The views of a scene show one set of named points, each view turned or mirrored, and shifted as a whole, with a little noise and some points left out.

Scene 1
View 1
J730: 18 -7 26 14 -21 15 2 -22 7 -35 14 -14 7 -14 6 -14 2 7 -7 10 0 11
J313: 11 -4 11 4 -21 3 -22 -11 10 -19 22 -22 -3 -5 14 -6 -1 8 -3 11 -12 11
J639: 20 26 13 3 12 47 -30 -18 41 -48 31 1 -12 -18 51 -16 21 24 5 37 12 22
J89: -2 -9 -2 6 -26 -11 -28 -7 7 -5 18 -36 -10 4 1 0 -12 8 9 13 -11 7
J991: 21 -1 24 -1 -32 14 -5 -26 23 -14 -1 -11 -3 -15 -5 8 -2 16 -6 -10 -15 13
J257: 23 -1 27 6 -24 15 -5 -22 18 -27 11 -13 4 -13 7 -4 4 13 -5 5 -13 11
J981: 20 -10 11 8 -15 10 5 -24 7 -24 21 -19 -4 -18 6 -16 -3 12 -26 4 -11 26
J618: 17 -2 23 3 -30 -1 -25 -9 20 -15 15 -26 5 -1 12 6 1 7 9 8 -27 1
J911: 2 -16 23 11 -38 4 -4 -21 -10 -23 1 -12 1 -14 -21 -5 -7 0 2 -4 13 -1
J309: 5 3 -3 0 -10 9 -27 -14 21 -13 18 -22 -21 -9 12 -3 -4 19 -2 11 -4 22
J365: 6 -7 11 4 -24 9 -16 -19 1 -22 12 -11 -9 -17 -2 -8 -2 6 -9 2 5 13
J415: 9 5 13 4 -19 22 -11 -26 24 -22 3 -7 -16 -15 -2 0 -1 20 4 3 10 17
J737: -5 -4 -4 11 -9 16 -8 -24 2 -26 14 -12 -21 -17 -4 -17 -7 15 -6 9 28 26
J182: 25 16 3 4 3 39 18 -46 53 -20 -3 -9 -29 -26 3 0 -4 48 -16 1 4 46
J813: -11 -8 -17 11 -9 -4 -11 -19 5 -8 15 -34 -29 -7 -11 -10 -20 17 -1 13 17 27
J822: 23 -12 16 12 -7 7 -7 -8 -7 -40 45 -21 11 -15 34 -33 8 0 -30 22 -16 21
J497: -7 -7 0 1 -19 5 -35 -9 -6 -20 20 -15 -15 -12 4 -11 -2 2 -3 9 11 12
J265: 6 9 15 8 -11 22 -31 -14 18 -34 19 -10 -6 -8 22 -9 7 11 14 25 14 6
J77: 7 -2 8 -3 -33 3 -23 -19 20 -2 2 -19 -16 -8 -10 12 -8 15 3 -7 -11 12
View 2
J313: 11 31 8 -13 -3 -1 -2 9 -7 -8 7 3 -15 9 -12 -7 -6 -7 -7 10 4 -21
J182: 15 2 3 -25 3 -12 -12 -8 20 4 -30 -31 -16 37 3 4 -12 19 29 -8 50 18
J991: 6 22 -14 -8 -14 -3 -11 0 13 2 0 5 -4 15 -23 12 1 3 4 -4 15 -4
J911: 1 28 -17 -7 -20 4 8 -14 18 8 27 16 -5 10 -4 2 -12 -20 4 -1 -18 -3
J257: 11 26 1 -12 -11 -2 5 2 0 3 7 3 -2 12 -26 2 -5 0 10 7 15 -7
J730: 15 28 6 -13 -11 0 16 -6 0 8 13 3 -3 11 -16 -4 -13 -8 13 9 9 -5
J737: 9 18 5 -23 0 1 6 -11 10 -4 14 -11 -18 25 27 -13 -24 -14 4 1 1 4
J813: 8 29 8 -20 9 0 -12 -7 16 -2 -2 -6 -36 25 35 -14 -13 -18 -4 -1 -16 -12
J497: 4 26 3 -18 -4 5 0 4 -2 -19 26 2 -14 13 16 -10 -18 -18 -17 5 -9 -14
J365: 9 25 -4 -15 -9 3 1 -3 5 -5 19 3 -8 15 1 0 -12 -13 -5 3 2 -5
J618: 2 33 -2 -5 -7 -8 -7 13 -5 -8 1 15 -11 1 -31 -4 1 2 -5 11 -3 -29
J415: -1 10 -9 -14 -7 -7 -2 -1 13 -8 2 -4 -10 18 0 -3 -16 3 9 0 11 -2
J981: 28 35 14 -18 -5 6 2 -5 0 12 7 -6 -10 22 -8 4 -2 -13 3 6 19 -4
J77: -3 23 -16 -7 -7 -4 -23 5 17 -11 -4 7 -17 14 -4 5 2 0 -10 -5 -2 -13
J822: 32 41 33 -22 -2 9 21 6 -30 1 24 -5 -6 10 -18 -13 -13 -17 -5 24 15 -18
View 3
J365: -10 6 1 4 2 2 1 -23 7 13 8 -10 12 -27 -3 26 -15 -7 12 7 -18 2
J813: -30 3 -25 8 -4 19 -11 -26 1 13 21 -5 11 -24 3 9 -8 -40 2 5 -37 -9
J618: -8 -6 -15 -13 -2 -13 23 -13 -14 7 13 -5 -10 -15 -12 40 -3 11 6 21 -18 -2
J257: -8 0 5 -9 1 -5 3 -21 1 9 6 -7 17 -17 -9 26 -9 7 4 20 -4 -2
J822: -4 -16 24 -5 -21 25 12 -45 -6 -4 -8 5 -7 -9 -4 49 -26 -8 -1 22 0 5
J77: -16 11 -24 -8 3 -21 2 -6 -1 9 21 -18 9 -22 -10 17 -2 0 8 10 -28 -1
J313: -10 -3 -7 -6 -8 1 11 -22 -6 4 9 -4 -4 -16 -7 33 -11 -4 4 18 -15 1
J730: -7 -8 12 -1 7 7 6 -29 -1 19 2 -1 16 -17 -6 36 -12 5 6 14 -1 -5
J911: -10 1 -1 12 25 0 8 -21 5 34 9 -14 15 -29 -3 39 -15 3 22 -8 -26 -6
J639: -4 1 9 5 -38 10 11 -22 6 -8 -9 32 17 -25 1 4 6 -5 1 61 41 17
J497: -13 9 -10 12 -8 8 8 -22 8 6 6 -4 -2 -32 2 27 -19 -21 18 7 -24 9
J89: -21 -4 -30 -2 -5 2 15 -16 -11 8 18 -5 -13 -20 -4 32 -7 -17 8 11 -40 -3
J737: -19 6 -3 17 -1 19 -10 -29 13 17 9 -1 24 -31 4 10 -12 -28 10 10 -16 -2
J981: -11 -4 14 -13 -2 10 -10 -36 0 5 6 -11 18 -8 -9 29 -18 -6 -6 12 -11 -6
J309: -17 6 -18 -3 -18 1 1 -17 -1 -2 13 -2 5 -21 -4 12 -4 -17 2 24 -15 4
J265: -9 0 -8 13 -13 5 20 -18 3 12 2 18 4 -31 3 21 0 -5 14 33 5 8
J182: -20 8 2 -16 -5 -5 -34 -19 8 8 13 -3 60 -11 -12 -20 13 -6 -19 38 15 -12
J991: -8 6 -3 -15 10 -19 -2 -12 0 13 13 -17 20 -17 -13 23 -3 15 4 13 -12 -7
View 4
J89: 0 -19 11 3 15 23 -11 4 -11 -7 -38 4 -4 -22 35 5 25 -20 -20 8 -15 -11
J737: -1 -13 -5 5 17 -1 -3 -6 34 9 -57 12 -26 -25 31 0 9 -9 -12 -20 -20 4
J730: 0 -12 -12 4 21 -15 -20 -6 24 -16 -52 6 -8 -19 13 11 22 -13 4 11 -16 17
J265: -13 -7 -25 7 9 11 -20 -21 7 -3 -31 -2 -17 -19 25 -3 21 7 2 -2 -31 11
J991: 8 -4 6 23 10 -15 -16 3 10 -3 -34 -14 -5 -19 0 8 14 -21 -2 10 3 13
J77: 7 -7 16 20 9 5 -10 5 -6 6 -29 -12 -11 -25 14 3 13 -19 -13 3 0 -1
J618: -1 -12 -2 10 12 10 -23 -2 -12 -16 -27 -8 5 -18 14 8 29 -15 -3 23 -10 3
J313: -4 -10 -8 5 18 11 -17 -5 6 -10 -37 3 4 -18 23 3 27 -14 -4 10 -10 0
J365: 5 -7 5 8 21 -3 -12 -6 19 -1 -45 9 -16 -29 21 3 21 -11 -4 0 -7 6
J257: -1 -7 -10 13 15 -11 -22 -5 16 -13 -41 -5 -1 -16 6 10 21 -16 3 14 -8 14
J309: -8 -7 -10 14 8 18 -8 -4 11 8 -38 -2 -2 -17 24 -5 15 -14 -14 -9 -8 -6
J911: 16 -13 22 2 24 -18 -13 -1 10 -12 -48 11 -33 -35 22 13 22 -17 -3 10 -17 17
J497: -1 -7 2 1 24 15 -9 -11 12 3 -38 18 -18 -34 36 -4 27 -4 -7 -5 -12 -2
J182: -10 -4 -29 38 -11 -18 -6 4 47 18 -55 -30 -5 0 -10 1 -19 -21 -14 -27 -3 11
J822: -13 -9 -35 -9 33 9 -20 -16 35 -22 -53 26 18 -12 27 3 39 -7 10 15 -12 3
J981: 1 -11 -10 4 27 -12 -13 2 39 -14 -61 13 8 -14 12 11 22 -22 -2 8 0 8
J639: -33 5 -68 17 2 13 -25 -34 30 6 -31 -11 2 -3 14 -14 14 19 12 -15 -29 14
J415: -1 -5 -5 18 6 -7 -14 -5 16 6 -39 -10 -20 -22 13 3 8 -10 -7 -7 -14 13

In a view up to two points have been moved. Name them for each view, in the order of its rows, or write -.
view 1: J822
view 2: -
view 3: J257
view 4: J981
